A landscape with many peaks, sampled at points; each row gives a point and its height.
From any point a climber steps to the highest of the 2 points nearest to it. It stops when none of these is higher. Distance is the straight distance between rows; heights are no part of it.
K29: [149 112 156 127 102 116 149  76 170 102 149  97 121 145 134 130 170 124
 102  91 130 144 119 107 163  92 137 141  88 129 162 150 128 113 134 196
 123 121 134 118 103 118 149 129 171 175 142 130 119 133 105 167  87]  (h 53)
K12: [143 118 125 114 116 120 100 118 144 137  93 125 114 143 136 135 191 126
 142  65 133 126 121  97 136 125 160 125  66 141 104 150 128 109 101 201
 156 140 117  91 133 149 125 133 148 172  63 113 104 134 125 177 109]  (h 66)
K726: [131 139 149 151 125  97 129 118 145  59 145 150 120 112 133 142 118 131
 129 191 104 142 160 161  69 137 125 148 122 190 170 151 172 119 150  97
 102 153 113 161 121  71 107 137 102  75 154 164 174 188 152 144 121]  (h 375)
K468: [ 93 117 167 152 140 122 130 117 123 106 109 133 121  92 125 177 122 150
 175 181  85 196 138 122  76 151  75 120 153 147 132 141 186  76 140 105
 108 150 121 171 117  96  97 149 107 101 154 180 140 181 136 117 140]  (h 334)
K506: [103 134 157 162 126 126 123 117 166 171  93 139 130 172 121 107 135 123
 128 105 125 131 147 115 151 103 131 153  99 113 155 119 133 123 102  91
 134 152 109 154  59 169 127 151 139 186 146 144 140 100 169 132 167]  (h 427)
K330: [127  99 140 154 120 113 123 123 121 113 125 114 143 133 132 133 118 118
 103 117  91 156  81  91 144 126 149 135 162 104 158  99 117 127 167 159
 116 124 140 143 137 120 140 135 147 157 153 123 115 135 119 128 145]  (h 504)
K945: [110 147 104 139 140 124 121 157 120 172 116 158 128 123 125  99  99 123
 122 121 148  87 142 170 117 116 127 117 156 109 131 105  99 158 108  61
 167 135 137 154 110 170 131 119 115 112 118 125 153  72 149 136 180]  (h 565)
K115: [143 147 132 100 145 121 138 138 118 182  85 131 146 153 114 104 180 110
 133  79 179 168 134 119 160 132  93 119 118 108 118 148  96 129  98 168
 146 113 144  93 107 158 147 129 122 163  98 120  92 113  98 134  97]  (h 136)
K344: [158 116 131 170 116 116 117 123 155 122 128 133 138 146 163 118  75 118
  91 102  81  88 118 143 148 121 198 127  80 130 120 108 119 119 145 183
 156 148 120 147 130 106 156 140 156 178 142 137 120 107 159 148 171]  (h 738)
K629: [133 146 143 103 122 120 127 146 129  79 101 144 101 111 147 154 156 146
 173 164 127 109 118 139  95 118 123 130 138 185 125 134 179  96  93  87
 122 195 103 136 155 162  58  88  92  54  91 131 178 174 162 133 133]  (h 16)
K572: [136 136 117 103 169 121 124  80  96 183 102 133 139  92 126 119 189 120
 155  84 146 115  99  65 110 204 104 123 110 119 114 135 104 108 114  85
 168 163 108 130 117 169 166 127 130 151 109 115  79  95 132 140 118]  (h 244)
K135: [120 149 109 123 125 106 136  78 138 101 153 111 143 108 110 164 154 144
 132 124 113 166  93 105 161 118 127 144 118 115 122 114 104 147 122 156
 108 147 150 112 161 139 124 117 126 118 115 140 105 156 106 164  67]  (h 697)
K584: [159 132 124 125 102 195 135  88 155 105 162 128 133 150  96 113 174 123
  95  94 163 119 115 126 174  68 132 155 130 174 135 134  97 130 117 113
 133 146  88 131 160 172 116 101 141 127 104  91 145 162  83 131  92]  (h 35)
K323: [131 149 121  81 184 100 134  93 106 196 105 124 142 140 121 110 182 130
 145  56 152 160 129  63 129 181  94 151 109  88 124 138 115  98 110 109
 180 163 125 121  86 183 148 151 124 159 135 133  87  91 164 159 141]  (h 226)
K613: [153 129 122 132 101 141 108  92 156  82 147 131 123 140 127 131 142 144
 105 101 132  95 137 140 117 115 144 145  98 183 100 131 144 124 113 136
 122 159  98 133 177 129 105 130 124 126  74 122 147 166 129 125 126]  (h 631)
K33: [152  98 119 137 116 134 138  35 106 108 181 119 153  76 138 134 114 139
  86 109  78 117 100  95 146 132 189 168  91  94 116 119 115  94 183 135
 158 151 125  90 156  97 127 142 141 104 132 153 101 118 118 212 149]  (h 592)
K552: [120 148  96 132 140  93 109 158 153  89 106 146  97 178  96 114 149 156
 149 124 141  81 140 138  78 115 172 133  75 142 125 141 139 127  90 140
 126 172 122 120 109 144  83 124 141 115  53 146 140 162 202 142 151]  (h 492)
K607: [169  74 135 111 140 151 130  53 125 140 155 114 149 101 141 125 119 112
  83  71 109 123 124  54 145 183 120 136 113 138 111 144 144  64 181  91
 164 171  48 157 117 123 167 139 132 144 152 110 102 102 107 138 164]  (h 99)
K105: [131 146 131 114 131 122 154 145 120 163 114 116 137 174 112  85 153 116
  94  69 201 144 164 143 151 102 120 144  97 107 144 145  90 135 122 167
 137  99 144  84  88 141 125 137 140 149 100 135 137 116 122 181 106]  (h 146)
K843: [129 123 145 173 106 110 118 114 129  94 128 113 125 119 136 154 114 132
 110 133  82 152 125 126 106 126 146 157 104 127 138 106 124 110 155 158
 123 142 118 139 142 101 120 149 145 129 140 148 143 158 165 160 145]  (h 459)
K687: [103 164  88  73 163  73 124 130 138 106 124 116  85 143  67 149 180 168
 150 150 124 114 108  97 124 106 168 146  85  86 140 151 122 108  97 150
 141 122 167  75 111 154 117 115 155  95  87 130 102 133 175 194 105]  (h 897)
K177: [137 116 128 108 110 165 130  88  88 102 120 128 107  64 133 170 130 125
 162 142  95 111 122 102  92 174 131 102 129 180  84 150 143  77 170 112
 149 135  79 140 162 122 100 131 108 102  77 115 129 155  97 141 112]  (h 596)
K627: [131 124 170 149 113 100 126 135 145  74 100 146 139 108 136 163 116 160
 154 165 106 183 160 150  71 126 102 135 115 184 127 144 183  85 134 117
  86 184 113 151 146  84  83 149 112  85 136 177 159 188 173 129 131]  (h 357)
K541: [125 116 130 117 110 160 100 145 161  99 151 116 120 134 166 138  81 139
 146 179  69 128 116 146 143 109 148 115 155 145 145 107 153 156  95 131
 115 126 129 165 150  79 141 113  93 124 199 117 147 143 112  79 129]  (h 166)
K623: [124 119 104 106 141 166 102 180  90 128 105 131 134 110 147 146  80 102
 135 161 125 146 109 149 114 106 127  73 215 124  98  98 126 144 158 147
 138 101 128 140 154 119 137 106 103 108 154 110 131 151  86  74 140]  (h 386)
K943: [151 144 144 105 116 156 122 168 144 180 116 159 132 144 130 120  79 103
 143 144 172  96 140 161 164  99  82  74 189 102 117 108 125 152  64  82
 154 111 133 133 134 146 123  76  99 121 132 111 159  98 108  90 136]  (h 467)
K881: [ 99 148 115 149 135  85 126 182  93 121 110 123 111 147 121 123 131 143
 148 147 151 118 143 177  98 111 145 121  95  96 128 146 118 154 142 194
 107  92 171  92 112 106 105 136 126 100 109 141 144 134 164 145 102]  (h 430)
K318: [ 95  96 165 127 147 135 154 158 116 175 127 140 130 142 115 110  80 126
 168 174 125 151 149 131 136 135  84  53 222 112 149 129 175 179 120  74
  70  85 132 112  96  96 146 107 126 103 207 133 143  90 105  56 142]  (h 620)
K140: [102 149  87 116 166  98 142 113 124 138 169 134 136 127 117  55 107 139
 121 153 157  76 179 171  78 165 119 161 112 116 139 125  91 141 135  80
 149  94 161 118 113 127 156 139 122 108 111 124 141  96 176 124 116]  (h 381)
K366: [114 148 130 162 121  99 131 156 108 107 137 122 123 136 134 102 135 123
 134 172 145  87 173 175  87 134 134 137  85 139 144 142 133 151 145 148
 102 103 141 137 107  93 132 141 119 119 127 120 158 121 153 109 111]  (h 408)
K921: [208 130 137 129 128 104 145 138 161 161 131 112 152 182 158  83  93  83
 104 109 157 103 145 177 145 120 130 105 127 106 109 132 102 134  58 133
 126 128 148 114  70 105 168 114 161 185 135 126 120  80 146 121 130]  (h 700)
K198: [109 160  94 148 129 110 103 145 159 108 132 153 126 169  88 124 126 162
 134 100 146 100 172 163 106 106 131 172  79 125 125 140 129 145  94 110
 134 178 123 122 107 160  69 139 130 105  81 161 155 135 180 154 170]  (h 472)
K87: [131 145 109 124 158  83 143 143 129 162 150 140 126 136 146  64 104 125
 143 141 163 103 174 164  90 163  90 121 102  87 153 120 116 136 118 100
 113 101 171 113  91 116 172 137 136 143 143 139 119  93 170 110 127]  (h 376)
K492: [129 151 118 104 123 179 118 128 124 115 149 121 164 112 106 133 130 124
 118 143 147 182 158 122 151 135  69 130 138 146 110 138 131 124 148 155
  96  97 126 110 168 118 117 122 116 131 112 118 105 165  63  92  87]  (h 114)
K804: [ 94 147 120 146 136 106 143 166  76 132  89 102 109 117 117 127 166 110
 141 139 179 120  96 125 106 120 159 107 123  95 141 133 104 141 155 178
 120  96 145  98 116 140 119 122 151 124 116 111 135 138 135 163  96]  (h 457)
K997: [137 141 138 159 109 150 124 168 113 122 112 115 100 115 142 117 116  98
 103 138 134  59 121 167 115 130 184 111 141 165 132 115 118 142 149 105
 159 125 100 171 136 146 123 116 131 123 132 117 180 118 139 128 140]  (h 549)
K481: [155 109 109 140 114 150 122  55 139 111 177 120 170  91 130 127  79 124
  59  81  96 112 149 120 135 138 159 179  90 123 115 113 132  85 169 139
 162 152  90 125 143 103 117 159 134 116 126 148 139 126 133 176 167]  (h 669)
K806: [122 127 125 132 146 129 115 130 116 174  94 136 134 115 142 118 139 129
 140  96 145 107 120 116 116 187 114 117 118 133 109 122 123  97 104  94
 151 145 108 151 116 148 157 145 119 143  95 129 112  99 141 117 152]  (h 264)
K275: [193 146 128 120 160 123 143 123 141 182 141 128 144 184 139  79  90  93
  88  99 165  97 145 183 140  97 104 122 164 115 124 121  76 149  81  91
 170 162 153 120  85 141 151 114 155 176 119 128 149  69 153 130 149]  (h 653)
K384: [133 115 125 129 122 115 135 116  83 118 161 133 158  83 150 102  88 127
 112 145 141 104 164 171 107 174 148 132 123 132 116 116 101 156 173 149
 122  74 165 117 142  65 128 146 101  92 108 129 132 109  94 132 126]  (h 437)
K345: [163 136 146 143  85 184 145 167 166 110 145 137 108 126 185 109 110 111
 110 157 114  67 162 128 144 138 158 116 135 181 153 132 174 122 120 121
 117 114  99 179 148  95 159 105 131 168 179  81 150 121 116  94 129]  (h 145)
K634: [147 116 152 125 138 145 161 124 126 160 111 123 152 147 117 103 142  90
  97 106 162 169 104  85 163 105  93 131 169 120 154 136 100 128 139 122
 125 125 121 132  88 152 142 120 145 180 144 103 115 109  91 120 126]  (h 562)
K64: [112 148 150 130 138 113 162 169 105 153 115 106 115 152 104 100 138 125
 111 121 207 162 160 144 137  94 104 125 102  73 172 160 118 141 152 154
  86  73 149  77  85 120 113 152 143 132 134 174 154 126 113 159 101]  (h 155)
K919: [115 123 138 143 124 110 122  98 107 110 160 123 143  83 126 147 118 144
 121 145  99 142 136 136 107 162 130 143 114 125 117 116 121 124 169 144
 115 108 141 129 150  90 128 160 107 109 123 145 128 158 112 137 116]  (h 423)
K992: [136  90 166 128 160 140 157 170 116 166  95 129 155 140 101 127  94 118
 146 146 135 185 130 113 139 136  73  77 238 102 128 144 153 151 166 104
  94  81 120  93  98 124 141 102 153 145 190 122 122 101 113  69 157]  (h 686)
K894: [129 126 128 127 104 171 145 111 115  75 135 123 118  78 131 176 114 110
 135 144 119 148 162 124  92 135 118 136 144 184 131 133 155  78 177 100
 137 117  91 153 166 130  96 123 109  76  96 128 169 186 105 137 125]  (h 541)
K193: [115 123  93 115 130 121 120 129  93 121 162 127 145  90 128 141 100 126
 102 139  92 108 102 158 137 112 190 143 149 128  96  82  74 159 142 134
 139 123 156 112 170 120 106 121 114  79 100 118 116 136 126 157 123]  (h 465)
K444: [ 96 126 116 121 128 130  87 130 144 148 121 148 108 125 148 173 138 153
 152 144  92 122  83 135 145 135 120 108 147 114 101  91 132 137  81 109
 141 149 135 164 145 143 129 140  86 109 130 119 106 120 122 100 124]  (h 215)
K204: [116 121 125 134 106 181 152 147 123  83 138 121 122  90 147 141  98 100
 132 148 110 143 154 121 109 126 116 122 171 156 157 118 159 119 180 110
 138  93 101 162 149 116 131 128 129 109 155 121 160 158  94  85 153]  (h 502)
K349: [ 88 141 150 158 130 133 158 137  94 128 107 115 112 113  93 127 171 100
 132 142 145 148  97  92 125 121 108 130 153 124 168 129 124 129 159 142
  94 113 133 127 104 151 118 121 147 144 123 118 138 154 120 138 107]  (h 488)
K132: [120 169 128 109 135 161 129 122 127 156 116 128 149 128  88 133 171 116
 140 124 166 163 128 124 152 150  70 112 135 139 115 149 121 141 100 151
 106 108 136 121 133 144 144 119 117 154 100 107  86 134  71 100  73]  (h 124)
K61: [131 122  96 124 132 128  91 122 113 167  96 140 133 120 130 154 143 124
 146 113 104 125  71  96 141 150 156 114 130 114  96 110  99 115 108 141
 162 146 119 131 153 147 145 139 107 142 100 116  80 114 132 130 140]  (h 241)
K212: [125 126 107 122 125 111 110  92  64 117 157 105 137  74 130 135 108 140
 110 141  66 110  95 123 124 132 207 156 117 117  95 116 100 120 146 120
 165 144 145  89 167 113 107 127 141  78 103 133 103 117 132 206 144]  (h 522)
K680: [138  83 171 154 158 107 167 172 123 158 105 134 145 157 132 100 126 134
 151 126 129 190 121 126 140 157  91  88 187  84 154 141 159 148 170 143
  86  90 147  87  82 111 162 129 161 148 207 139 107  77 142  84 150]  (h 628)
K493: [171  72 149 141 127 136 130  92 129 122 148 133 143 110 154 126 119 123
 118 101 105 147 134  73 129 203 109 131 136 138 138 144 163  97 170 125
 130 131  99 148 129  99 179 144 144 162 166 119 106 104 119  98 172]  (h 112)
K78: [ 84 151  77 115 158 105 130 134 159 150 128 125 119 161 100  91 148 152
 124  91 151  98 149 129 106 131 136 168  65  93 142 156  98 114  97 140
 161 129 148 103  85 158 124 128 149 123  68 121 124 100 177 176 129]  (h 715)
K844: [156 129 143 159  95 134 123 148 150  84 127 120  95 150 143 140 126 124
  95 134 115  69 114 161 117  96 190 131  97 183 124 131 138 155 122 140
 121 169 103 152 157 131 108 113 143 147 126 100 158 141 159 124 124]  (h 588)
K539: [ 95 162  67 113 178 106 124 149 141 180 131 139 137 145 113  62 103 133
 115 101 158  98 120 155 112 136 141 137 115  88 139 134  77 133 103  97
 186 130 166 102 101 157 157 109 138 128  87 110 114  76 187 160 139]  (h 660)
K368: [135 123 150 129 111 159 111 129 140 143 115 145 122  99 152 141 138 130
 153 126 129 132 161 123 114 190  89 118 123 144 106 135 185  86 115  88
 125 127 101 175 126 120 153 161 110 123 125 133 132 111 120  94 159]  (h 284)
K200: [115 101 155 126 132 114 136 164 122 162  78 106  95 146 119 157 165 130
 146  99 157 214 113 101 143 118 136 115 110  91 152 138 157 108 156 183
 119  87 162 101 109 134 124 169 159 163 173 173 112 127 127 157 142]  (h 176)
K649: [125 110 142 134 117 136 150 124 125 108 170 127 122 106 156 117 118 121
 128 151  93 113 143 132 124 157 105 125 168 144 153 120 150 136 157  86
 112 100 131 173 123  95 169 149 112 130 162 132 142 123 101  86 127]  (h 503)
K243: [103 132 150 134 136 126 136 151 114 143 145 138 128 119 119 114  94 107
 133 155 139 122 162 157 125 128  87 102 174 112 155 112 137 169 130  77
 103  98 144 142 108 111 127 138 113 104 173 141 163  99  97  85 138]  (h 557)
K525: [119 100 165 174 147  99 158 187 103 157 110 130 124 140 145 104 145 139
 171 144 135 175 153 139 108 171 121 101 126  73 150 144 172 133 165 151
  73  69 172 107  99  86 165 148 140 121 204 153 116 104 145  95 143]  (h 579)
K733: [143 142  98 114 111 154 101 157 137 119 118 150 142 158 111 131 118 129
 114  85 158 115 140 179 151  95 124 132 127 152  91 119  93 159  89 171
 125 136 127 113 165 137 112 119 126 133  66 113 116 131 122 117 134]  (h 81)
K625: [139 100 139 155 101 160 101  90 144 127  88 112 115 127 134 164 125 113
 116 125  87 127  84  71 140 147 155 132 103 159 118 132 151  77 141 146
 136 164  72 156 132 146 124 138 150 181 118 107 108 131 148 127 148]  (h 753)
K328: [ 96 152 124 152 134 139 103 124 168 156  99 145 134 173 111 117 123 140
 119  85 138 102 163 142 140 116 119 176  84 118 122 139 129 102  86 100
 153 185  92 144  70 170 106 152 141 131 106 149 150 109 173 157 181]  (h 449)
K762: [ 75 129 143 131 159  86 139 138  87 137 139 122 116 103 105 138 171 150
 167 157 134 156 117  84  79 191  84 125 132  81 152 144 150 139 171 112
 103 105 161 123  97 117 144 141 100 112 162 145 113 138 124 103 113]  (h 436)
K779: [118 159 108  81 128 165 132 127 136 147 149 162 144 114 109 123 127 122
 133 120 177 116 144 170 167  96  68 118 162 123 109 115  96 165  91  87
 142 105 133 123 165 156 103 104  88 102  90 111 142 115  69 109  98]  (h 100)
K982: [104 136 119 119 124  86 119 144 143  98 126 122 124 144 112 153 118 146
 134  90 124 156 134 147 142  60 121 133 103 118 104 106 127 160  81 180
  73 141 160  96 147 139  73 115 135 145 108 142 131 164 143 124  96]  (h 561)
K697: [171 128 113 129  89 179 105 177 150 108 145 118 141 136 183 121  79 110
 123 184 111 109 156 143 131 133 155 102 159 168 126 116 160 119 123 143
 128 104 120 163 161  85 144  92 119 125 172  98 140 131  87  73 149]  (h 153)
K161: [155  72 134 131 131 114 144 132 128 138 112 105 145 156 126 125  98 126
 110 133  87 157  59  94 155 122 138 110 210  97 145 112 104 141 173 145
 126 116 142 129 108 114 166 102 144 163 184 103 100 103 123  95 163]  (h 559)
K888: [152 112 164 136 116 120 120 110 153 142 103 119 134 166 141 117 172 102
 110  71 135 137 147 109 172 117 141 130  59 138 137 145 132 103 117 195
 146 131 122 107 110 132 153 149 152 190 121 126 106 122 123 161 119]  (h 59)
K527: [ 96 129 157 159 140 144 164 102 117 146 127 124 116 134  86 123 168 112
 141 134 138 157  87  64 154 104 101 140 171 120 187 143 127 144 125  80
 104 125 122 163  84 182 119 117 153 175 154 116 135 127 112 131 117]  (h 520)
K544: [112 131 127 119 130 151 103 114 118 110 118 128 140  90 111 186 154 138
 155 151 119 172 119 101 119 157  80 131 144 143  95 134 145 104 121 140
 110 122 119 140 167 146 111 135 107 122 103 115 118 176 101 107  92]  (h 102)
K583: [123 154 112 118 122 164 100 139 150 145 137 155 140 142  98 139  95 114
  97 117 144 114 125 159 169  73 102 143 156 134 112 105  88 141 100 109
 154 135 130 118 158 157 100 114 108 117 109 115 140 115 106 128 147]  (h 89)
K842: [151  88 145 113 151 120 165 152 111 135 112 116 133 152 134 128 106 124
 129 150 108 135  80 112 133 140 105  82 252 119 142 128 131 158 160 111
 106 103 129 117 104 117 181 105 148 152 190  96 105  89  98  74 125]  (h 619)
K603: [146 145 125 113 117 160 169  85 126 115 164 125 156 126  97  99 155 105
  72 110 155 113  97 136 185  75 151 155 134 144 131 128  49 150 125 121
 132 144 109 103 135 161 117  94 167 119  93 100 112 133  77 160  75]  (h 40)
K453: [152  93 167 166 103 166 121 117 163 125 133 132 116 120 167 133 116 138
 134 141  85 132 140  96 156 178 149 119 104 145 130 127 196  85 140 126
 118 126  88 183 120  85 158 149 139 183 178 117 118 121 146  85 170]  (h 123)
K866: [141 116 153 144 118 179 118  90 116 125  91 121 105  93 132 161 152 132
 154 138  99 124 101  68 101 183 108 109 114 174 109 168 174  53 150 127
 135 160  71 157 142 120 128 134 126 164 106 114 112 163  99 119 125]  (h 670)
K858: [106 121 141 123 165  73 145 131  98 158 139 123 123 122 145  98 149 129
 155 131 158 146 159 115  95 198  59 130 137  97 165 140 138 149 155  90
 105  98 168 101 112 137 181 142 129 131 177 137 100  93 146 108 123]  (h 400)
K341: [ 98 122 139 146 133  90 138 162 121 152 103 110  89 153 117 130 145 133
 127 126 169 157 134 116 111 111 151 147  95  81 172 138 117 115 166 163
 123  79 163 108  87 127 129 164 153 143 154 171 134 125 139 178 148]  (h 165)
K903: [ 97 109 126  95 136 145  72 119 159 110 144 114 118 119 165 181  92 162
 164 178  56 160 102 132 152 119 117 115 155 107 109  85 156 126  85 114
 136 142 128 160 167 105 125 132  70 109 182 124 121 157 114  71 117]  (h 187)
K286: [143 138 126 134 100 139 144 154 106 109 163 128 150 112 123 107  58 103
  87 147 138 109 174 210 113 117 155 139 142 153 134 120 100 167 170 138
 126  87 126 129 148  97 101 143 116  93 125 134 160 111 104 127 125]  (h 476)
K841: [122 131 110 139 126  68  99 169 144  96  96 131 103 168 132 146 121 158
 140 102 102 120 143 151 106  83 174 130  89 129 106 115 125 159  89 159
  96 164 144 120 126 138  82 135 150 132  94 147 138 169 187 131 139]  (h 518)
K8: [136 112 131  95 139  90 129 117 140 177 107 109  84 153 117 152 189 145
 126  94 146 184  95  65 155 114 158 140 120  80 168 141 134 124 142 157
 155 102 167 119  86 140 138 146 153 167 183 169  90 101 117 173 128]  (h 190)
K528: [129 144 159 121 104 160 136 124 160  70 136 153 105 135 141 153 152 141
 151 146 121 101 115 129 129 102 113 142 143 160 136 129 172 128  71 105
 125 164 104 144 177 168  86  82 107  96 113 109 179 172 130 123 118]  (h 23)
K124: [ 83 139  69  79 149  76 101 146 151 146 108 139  90 154 107 138 164 178
 161  98 130 107 107 110 112 126 153 135  76  64 128 165 123 125  94 188
 172 111 165  87 101 158 134 126 134 109  89 131  97 115 174 173 123]  (h 796)
K658: [132 117  91 105 113 103 118  96 147  88 158 122 143 132 128 153 131 153
 121 106  98 130 100 123 146  69 151 141 122 131  76  98 102 166  83 172
 112 156 146 113 181 137 108 117 136 134 100 124  98 161 124 124  76]  (h 621)
K966: [109 110 155 163 127 123 155 165  84 131 132 108 132 107 132 124 129 134
 158 136 138 180 158 126 101 182 120 115 131 102 145 148 163 120 180 172
  75  70 164  89 138  65 148 162 129 117 173 153 124 139  94 110 126]  (h 536)
K163: [148 126 128 155  99 110  99 154 150 141 101 144 116 157 155 121 117 130
 134 120 103  95 122 163 142 119 164 105  83 143 102 111 125 135  92 169
 134 127 123 154 124 103 158 140 132 173 127 125 103  91 150 115 146]  (h 831)
K62: [104 135 105 117 145  99 148 100  98 123 167 136 143 102 143  75 118 145
 141 164 143  81 175 167  95 182 132 164  86 115 114 130 101 161 144 121
 136  72 165 109 112  81 145 152  96  94 108 130 125 109 127 134  94]  (h 403)
K953: [177 106 140 119 152 132 162 121 119 168 132 123 144 155 131  85 103  76
  86 105 167 125 118 131 140 108  95 122 201 126 150 118  79 139 131  71
 140 145 127 123  93 158 147 111 153 155 136 119 146  85 132 130 157]  (h 609)
K612: [ 93 113 156 137 155 111 146 140  97 128 141 114 121 105 116 156 150 167
 162 128 122 214 125  90 117 194  88 119 135  74 155 140 163 138 175 146
 106  89 163 103 137  97 136 166 108 109 180 182 108 143  98 122 118]  (h 485)
K691: [133 129 119 141 101 141 158 135  91 102 156 113 127  88 122 119 104  99
  97 150 118  80 126 173 105 124 184 144 146 174 151 112 101 161 187  93
 143 107 117 144 139 122 119 130 124  80 121 112 175 130 118 144 137]  (h 512)
K569: [127 139 144 103 125 150 149 154 128 142 123 153 123 119 156 124  98 101
 137 139 134  98 129 147 142 117 113  83 197 107 130  94 127 151 120  71
 186 118 125 155 144 164 136 104  97  97 134 101 168  95 115  94 161]  (h 510)
K596: [144 133 110  91 139 155 112 164 124 154 135 148 142 131 117 146  78 111
 130 167 131 137  99 139 152 103  88  57 197 109 101 105 123 156 102 108
 116 102 148 132 147 126 140  86  93 111 155 119 125 120  83  64 126]  (h 424)
K642: [171 128 128 148 108 110 117 171 160 173 105 149 119 173 158  78  94 108
 139 141 145  86 164 184 134 122 149  90  98 140 117 132 122 141  67 118
 116 123 136 151  85 107 166 115 146 181 142 133 123  70 173 100 156]  (h 754)
K462: [129 122 118 146 112 126  98 160 123 124  76 134 121 163 134 124 146 117
 126  70 144 120 142 147 129 113 166 125  85 144 101 143 115 133 112 204
 123 121 116  89 155 146 105 142 150 155  58 125 125 135 152 145 144]  (h 73)
K277: [149 105 142 156 104 156 123 102 152  96 165 127 118 123 172 139 117 130
 102 139  84  90 112 109 156 140 158 122  94 168 132 134 169 118 129 132
 123 141 102 170 138  77 172 135 127 185 161 103 119 130 117 112 114]  (h 134)
K777: [143 154 144 104  96 196 150 105 164  92 171 151 113 129 130 123 149 118
 121 111 136  93 124 135 163  76 118 156 139 168 146 129 133 146  83  98
 148 152  86 122 178 187  87  70 113 103 103  84 173 153  89 124 116]  (h 30)
K824: [148 124 106 103 127  74 115  72 138 103 131 142 125 119 145 156 172 186
 169 148 111 106  98 102 107 119 125 132  91 176  72 141 144  92  94 126
 103 221 111 125 149 111  85 137 118  92  80 157 100 176 162 129 106]  (h 4)
K970: [110 155 142 167 126 108 127 156 127  79 130 137 116 115 127 126 125 122
 145 202 127 115 185 176  68 144 136 118 120 171 155 149 160 154 160 108
 106 117 141 149 101  85 122 157 100  93 147 139 192 164 157 103 121]  (h 392)
K246: [142 134 121  97 131  87 122 104 125  88 124 150 122 112 130 136 152 166
 155 173 123 118 112 115  93 107 146 140 102 208 117 134 148  71 119  91
  98 214 109 127 154 112  73 106 119  54 105 150 124 161 184 163 125]  (h 10)
K145: [ 88 162 116 101 134 151 117 133 126 137 134 149 118 141  88 147 148 144
 145 151 163 123 116 152 158  92  70 103 141 126 114 130 130 174  90 120
  80 118 131 112 146 140 109 110 107 122  99 119 128 153  84  91  50]  (h 113)
K998: [119 116 120 131 124 111  88 124 141 108 110 118 151 111 125 183 117 169
 155 120 113 203 141 113 114 136  91 146 103 114  64 129 153 108 109 173
  98 136 134 119 174 112 106 149 114 127 120 146 103 169 133 122 104]  (h 90)
K883: [ 91 158  73 126 162 129 132 157 101 167 129 133 131 115  88  67 117 105
  93 128 153  80 125 164 123 104 160 131 154 107 133 116  73 143 110  49
 179 133 140 122 117 178 122  92 138  88  91 108 130  79 172 160 167]  (h 608)
K835: [105 162  99 110 148  96 144  89 111 113 142 109 118 111  80 151 204 159
 150 152 130 137  94  89 150 129 138 142  94  96 135 136  93 142 118 133
 130 128 171  96 133 164 118 100 134  98 100 124  94 143 126 175  67]  (h 788)
K214: [138 128 134 129 115 128 155  96 125 114 130  97 128 135 114 103 177 107
  99 106 137 109  97 103 161  95 165 143 106 137 151 141  79 126 135 157
 123 128 124 115 116 156 136 108 174 151 106 105 116 128 107 182  79]  (h 46)
K731: [142 135  96  93 110 156 127 138 130 106 161 121 149 110 148 148  73 104
  87 167 113 111  90 163 134  62 161 135 184 146 113  90  78 171 149 120
 139 121 127 137 178 132 107  97 113  90 134 100 133 150  87 121 103]  (h 415)
K52: [118 128 131 101 155  82 140  98 136 174 109 117 121 138 120 139 168 152
 137  86 129 171 108  51 146 145 131 176  93  47 153 131 129 105 130 124
 160 140 146 109  68 158 144 157 138 141 175 162  99  96 152 182 156]  (h 206)
K666: [113 140 160 125 119 145 131 105 127 121 149 138 126  95 128 162 136 144
 171 162 108 161 159 120 105 186  62 131 128 131 126 131 188  90 120  79
 108 117 111 167 122 100 119 167  92  94 138 162 135 145  98  89 134]  (h 306)
K127: [108 116 104  95 126 183  97 160 128  93 150 104 149 116 159 153  62 121
 113 173  99 154 102 119 140  62 128 104 185 137 116  88 125 162 136 123
 138 123 129 151 171 141 104  80 100 105 170 123 140 173  83  89 118]  (h 378)
K180: [147 119 122 170 101 144 107 103 150 119 136 124 139 137 123 131  99 105
  74  85 106  79 121 138 136 100 192 167  86 157 115 120 111 108 139 140
 158 176  90 124 143 128 125 138 148 128 105 129 127 123 164 167 168]  (h 671)
K631: [157 117 107 142  98 169  88  66 146 101 124 110 148 138 140 145 130 133
 105  96 110 126 128  95 143 120 132 155  81 160  77 133 140  78 134 159
 141 168  80 139 161 134 135 138 139 151 100 119 112 162 121 128 133]  (h 681)

Where does a climber stop that starts at each point below?
K87 -> K992
K198 -> K687
K666 -> K163
K127 -> K163
K623 -> K687
K286 -> K625
K804 -> K163
